Each row is a point on a tangle of strands that fork, close into loops and nearly touch. The rows are in no order.
In the rows, zero is written as 128.
Two points are linked if the straight distance between their rows is under 98.2. Some points are linked to none.
Manan: [148 149 118 126 140 124 146 151 132 143  92 138 149 145 102 112  43 133
 139 166]
Bir: [158 130 125 103 131 107 139 155 135 129  94 142  96 153  91 113  79 149
 140 185]
nibu: [104 187 101 119 148 189 141 119 116 114 139 178 117 136 205 122 149  99
 118  96]
Fales: [ 91 123 133  62  98 135  98  82 117 179 154  51 101 120 187 143 168  97
 128 139]
Visis: [147 139 135 126 194 132 135 120 112 120  83 167 151 188 159 142  99 135
 102 120]
ratoz: [111  92 100  82  81 126  64 116 135 129 137  80  95 105 147 130 175 143
 140 156]
sov: [ 96  58 179 117 169 110  94 160 128 162 135  97 194 200  77 102  17 152
 147 202]
guz: [124 145 129 159 157 156 109 109 142 123 123 193 108 126 103 114 104 104
 107 138]
mezoz: [183 131 126 159 102 134 125 110 151 106 119 112 137 131 104  94 117 155
 139 121]
fik: [101 129 125 110 110 145  88  94 118 129 123 104 131  92 205  81 201  97
  80  77]
Sidi: [155  85 152 103  82 135 151 175 148 112 180 126 111 105  76 176 105 100
 160 178]
sesog: [125 137  88 138 110 125 125 135 146  94 128 145 137  61 128  96 164 147
 120 106]
Vod: [104  56 152 131 149 116  87 143 157 134 127 119 204 173  79  87  31 190
 149 166]
Goni: [117  97 108 103  72 158 131 132 182 120 179 103  62  97 122 145 129 105
 146 163]
ses: [125 120  93 168 163 170 158 120 123 140 110 115 109 142 146 163 158  79
 155 103]
kevi: [103 160 144 209 177 150 129 129 140 125 106 180 170 184 115 104  48 128
 102 110]
nel: [163 169 139 111 138 136 146 127 116 156 123 115  83 171 154 139 146 124
 108 126]
zur: [140 158 127 157 165 127 150 135  87  95  99 178 169 141 185 123 155 180
 100  74]
lidol: [ 65 149 124 108 132 131 120 116 106 167 164  94  72 134 166 145 154 111
  89 103]
Dagu: [158 171 165 150 157 116 129 150 116 175 156 146 126 180 119 175 115  78
 146 139]
ser: [115  95 124  94 116 107 123 154 103 134 135 124  51 109 102 167 115 119
 150 170]
ful: [112 133 115  98 128 149 150 141 124 101 129 112 147  61 170 115 182 125
  80  62]
Kimip: [119 120 172 148 103  95 153 136 110 143 133  99 140 152  46 169 111 106
 147 185]
pasa: [129  85 108 100 118 114 124 162 152 134 122 117  68 102  63 132 136 107
 126 161]
Gavo: [190  87 175 153  87  92 108 182 125 116 139 104 174 155  45 107  18 123
 166 175]
Gozal: [ 77 151 116 119 155 180 123 115 134 135 159 175 104 105 205 128 151  95
  78  79]
Veb: [140 147 129 130 154 151 132 144  57  67  98 183 152 142 214 110 162 131
  94  65]
nes: [ 85 131  96 129  82 164 137 122 152  90 136  79 101  82 117 101 194 140
 107  82]
Rotu: [151 125 146 116 115  85 137 150 100 163 129 101 165  93  80 173 103 102
 170 149]
biko: [ 80 100 129  68 118 120 108  68 136 121 150 104 109 106 150 147 176 161
 109 106]
Bimu: [ 97 152 117 124 129 155 146 110 124 135 132 114  84 141 180 115 187 121
  97  92]
zavaf: [158 112 123 141 175  93 123 160 139 136 103 138 149 104 103 140 148 155
 139 112]
Bopi: [ 78  98  99 100  74 143 125 115 147 115 168  49 106  78 109 129 189 145
 120 121]
tiz: [134 132  82 126 126 125 130 139 161  86 104 138 179  85  77 100 149 158
 135 142]
bera: [ 84  95 135  65  72 108  98  94 136 149 176  55 109 111 144 135 157 126
 130 167]
tineg: [140 161 132  87 130 152 117 106  78 115 108 154 117 118 189 115 159 135
  88  89]
bofe: [124 178 119 140  87  99 131 106 108 152 150 119 123  98 131 142 100 130
 157 121]
tos: [136 115 117 135 132 110 130 130 159 107 122 133 176 154  47 123  94 154
 172 173]
luzi: [136 127 157 137  69  91 138 164  83 134 153  88 152 115  50 166 116  99
 180 180]
Dize: [132  97 144 138 139 107 102 131 152 118  82 123 181 156  80  84  36 188
 129 154]
pigo: [142 145 127  72 103 133 133  87 120  97 116 154 116 103 181 134 154 173
 111 116]
kifu: [160 161 131 165 190 140 127 150 107 178 120 151 122 192 170 165  64 131
 130 122]
rin: [154 140 112 183 173 145 127 112 125 134 113 167 130 138 167 141 125 123
 135  85]
Lagir: [138 121 127 107 144 173 136 120 129 102  97 144 124  94  86 139 138 131
 106 111]
zapi: [138 112 123 145 116 109 143 137 150 115 146 138 136 118  66 150 124 130
 171 155]
vogav: [113 110 118 163 121 129 136 130 109 151 133  90  96 137 130 162 146  92
 183 116]
rud: [100 147 130 131 101 104 118 105 178 153 180 110 132 103 139 137 178  97
 154 135]
Gem: [159  97 142 100 134  84 129 171 117 125 121 132  96 141  97 161  98 132
 153 183]
suba: [ 87 104 137 124  91 128 116  93 140 157 184  95 108 112 164 167 164 115
 152 115]
suras: [142 119 138  89  92 137 130  88 134  99 158 119 108 104 140 149 161 158
  93 107]
nukan: [101 115 135 113 129 113  76  95 134 160 131  90  91  97 174 104 190 109
  96  84]
kovur: [163 116 135 149 133 108 135 129 150 146 129 130 155 142 121 164 145 135
 146 129]
Gud: [121 115 125 109  84  98 100 128 149 153 171 108 126  70 121 140 146 123
 172 165]
gipe: [103 109 113 150 131 126 136 130 130 113 118 125  94 124  93 145 145 121
 159 116]
kelu: [131 143 125 110 141 134 138 153 121 159 112 156 110 123 119 158 106  84
 165 172]
limur: [113  97 182 155 155 113 123 154 126 171 120 103 198 219  92 128  33 161
 138 170]
kogug: [133 135 121 206 169 133 140 120 141 110 117 172 157 159 142 113  97 137
 116 115]
lemut: [117 143 148 168 142 106 158 161 112 144 159 148 118 162  97 192  73 154
 160 162]
lifuv: [143 123 166 127 105 109 132 171 164 126 181 158 149 123  68 127  64 128
 144 206]
Sona: [126 152 114 179 167 140 116 128 115 110 130 187 122 177 173 139 173 131
 109  81]
muso: [152 147 145 155 137 111 134 141 171 167 117 123 133 110  77 124 106  82
 118 135]
mava: [126 172 108 128 150 124 167 141 114 128  77 134 172 134 132 104  69 168
 145 135]
mulo: [135 147 125 124 126 109  84  91  89 171 106  96 119 103 157 133 171 106
 116 107]
Duda: [118 136 152 160 136 101 147 167 101 154 148 127 150 173  78 180  89 101
 176 187]
daf: [105 121  97  94  88 122 109 112 126 146 146 106  87  92 144 135 137 144
 170 158]
zosi: [ 72  99  99 125 108 144 103  92 121 151 158  64  85 129 198 150 173 127
 146  88]
nomib: [161 143 160 179 159 101 139 147 127 165 133 121 111 144 114 149 102  79
 128 105]
Vep: [114 121 124 140 147 154 139 152 114 118 127 139 142 113 228  97 196 104
  72  52]
Vur: [148 150 152  58 111 101 142 115 106 153 120 115 123 141 127 170 130 121
 149 173]
dudi: [111 185  99 127 158 154 137 114 142 133 115 168 111 142 168 121 135 101
 132 134]
gur: [124 164 128 178 177 115 136 155 109 178 122 152 161 171 146 116  58 139
 144 121]
noru: [109 156 158 163 180  91 163 158 101 160 141 144 171 168 107 158  52 170
 142 140]
zogum: [172 121 152 157 178 138 132 126 126 163  88 141 131 187 125 135  70 122
 123 131]
Lib: [131 140 124 116 164 159 159 142  95 122 100 126 140  88 145 130 138 124
  69  46]
pafiz: [102 138 131 104 133 105 115 139 129 187 164 119  78 104 155 141 159  95
 114 140]
Med: [ 55 145 117 109 169 152 112 119 142 173 183 131  81 110 187 138 169  84
  81  90]
lize: [152 124 119 138 122 128 109  99 149 162 130 145  98  88 164 112 126  89
 132 101]
piz: [149 123 132 141 158 141 154 125  87 108  94 154 167 112 144 136 112 163
 105  74]
boti: [166 102 107 158 117 125 132 133 169  61 109 170 152 106 108  73 154 160
  96  78]
Ber: [164 135 111 131 169 149 143 152 105  85  84 164 141 146 197  85 157 111
  95  91]
zano: [145 140 109 127 115  87 118 151 148  96 121 134 186 113  46 104 118 182
 147 163]
Vivus: [151  94  99 160 147  87 119 142 127  90  84 138 136 126 127 109 181 153
 137 103]
vero: [140 128 162 166 137 106 124 156 167 153 139 156 158 136  81 126  75  99
 141 173]
Papap: [159 135 143 166 135 101 149 131 117 140 106 119 102 175  70 133 114 131
 115 150]
rebur: [147 158 102 128 122 130 121 146 115  53  75 159 172 103 132  79 127 166
 119 116]
dobaf: [ 95 129 166 167 158 121 142 144 124 146 123 129 180 196  98 105  48 180
 131 138]
naro: [106 123 144  86 109 145 107  77 114 156 124 100 114 143 150 152 181  91
 136 161]
tigi: [119 124 134 111 102 134 102 128 146 177 159 109  74  83 139 119 112  79
 123 128]
vitat: [126 152 115 139 145 150 114  91 135  99 105 183  88 127 161 112 139 105
  97 124]
budor: [153 128 120 164 135 163 150 145 111  54  89 174 147 136 189  61 141 137
 125 102]
nirav: [ 92  88 129 105  44 135  99 134 150 123 214  72  59 124 109 132 140  91
 145 152]
babul: [108  86 102  81 106 129 142 141 163 123 159  87  93  89 106 124 156 158
  93 129]
davo: [147 138 126 117 212 154 155 126 137 134 106 157 138 155 121 139 122 114
  99 127]
vumu: [150 101 120 147 152 125 115 108 128  80  70 143 172 164  93  88  83 175
 115 132]
Komub: [138 145 132  95 115 109 138 101 126 140 115 116 114 148 144 135 174 136
 117 164]
Pabo: [158 160 133 161 156 118 161 144 121 131  91 120  95 175 149 128 121 158
  91 108]
pozoz: [124 103 119 103 125 150 125 137 109  95 124 114 160  85 207  70 206 107
  69  68]
sebut: [150 156 152 126 127 114 131  87  97 134 101 151 164 154 100 160 104 147
 133 130]
bidu: [118 178 111 129 113 137 159 116 104 130 110 143 127 123 133 116  88 144
 127 115]
toku: [ 93 137 111  90  83 155 121  98 134 118 154 109  86  85 111 139 131  86
 158 153]
lik: [129 128 111 144 127 135 125 130 161 114 145 157 148  94 209 101 195 132
 101  84]
lufug: [170 102 123 153 146 129 145 164 151  68  83 156 160 125 161  54 143 160
 114  80]
vive: [157 107 139  96 103 106 129 162 155 115 139 108 202 158  22 121  88 159
 149 201]
seti: [140 166 118 100 129 156 137 116  92 123  81 143 137  94 163 103 129 126
 141 113]
konal: [ 63 145 112 113 104 176 124  85 142 104 148  97  87 137 177 115 182 114
 124 128]
Memom: [143 165 142 119 128  96 124  89  71 161 103 125 138 136 152 148 123 126
 127 102]
tiri: [144 111 127 102  56 130 155 138 151 114 182 102  79 122  88 152 114 139
 159 165]
rume: [147 152 130 155 122 130 143 126 155 113 122 153 148 105 158 102 166 126
 125  97]
togon: [171  99 176 131  98 118 108 137 140 119 155 118 195 172  44 128  50 141
 146 181]
Pebu: [144 144 148 120 123  91 124  98 123 106 130 153 178 130 104 149  90 191
 140 148]
buna: [ 79  90  98 154 130 155  99  85 132 128 148 102 130  99 202 125 168 116
 144  77]
vude: [106  94  93 113 144 167 156 125 134 101 108 148  89 110 117 130 162 135
 120 110]
bili: [110 167 141 144 161 132 141 119 107 135 124 156 117 160 168 122 195 139
  94 112]
lebod: [157 103 153 134  88  77 129 178 137 137 152 102 175 110  43 128 117 106
 180 192]
riv: [145 126 120 132 141 146 124 105 111  99  72 144 125 137  81 102  95 138
 109 127]
sebiv: [100 109 123 112  80 165 106  80 125  89 116 102 106 128 162 134 198 107
 118  96]
Fen: [171 107 159  96  82 119 133 176 155 102 193 132 136 131  38 142  97 130
 133 194]
zag: [129 108 102 134 134 156 100  92 121 143 137 118  94  98 207 109 129 103
 137  65]
gitu: [124 103  96  91 102 150 134 135 142  94 129 101  78  95  60 128 165 121
 115 138]

A fork is a point with three links, a tip a point with one. Leave the first point through the second and follow the links. Name the first fork or tip that comes.
boti / lufug -> pozoz
Bopi / babul -> bidu
pozoz / ful -> boti
dobaf / limur -> gipe
bidu / mava -> nes
pafiz / tigi -> daf

Name the points in between on the shortest way along the links from the first point to the second, in order.
Kimip / gipe -> Duda > lemut > noru > dobaf > limur > sov > Vod > Dize > vumu > riv > Lagir > vude
zosi / Vur -> suba > rud > Gud > daf > ratoz > bera > Fales > naro > Komub
Veb / kovur -> zur > piz > Lib > ful > pozoz > Vep > lik > rume > sesog > tiz > zano > tos > zapi
bili / nirav -> Bimu > lidol > pafiz > tigi > lize > zag > buna > zosi > suba > rud > Gud > daf > toku > Goni
Bopi / tineg -> babul > gitu > pasa > ser > Gem > Bir > Manan > mava > bidu > seti
zag / guz -> lize > tigi > pafiz > lidol > Med > Gozal > nibu > dudi > vitat
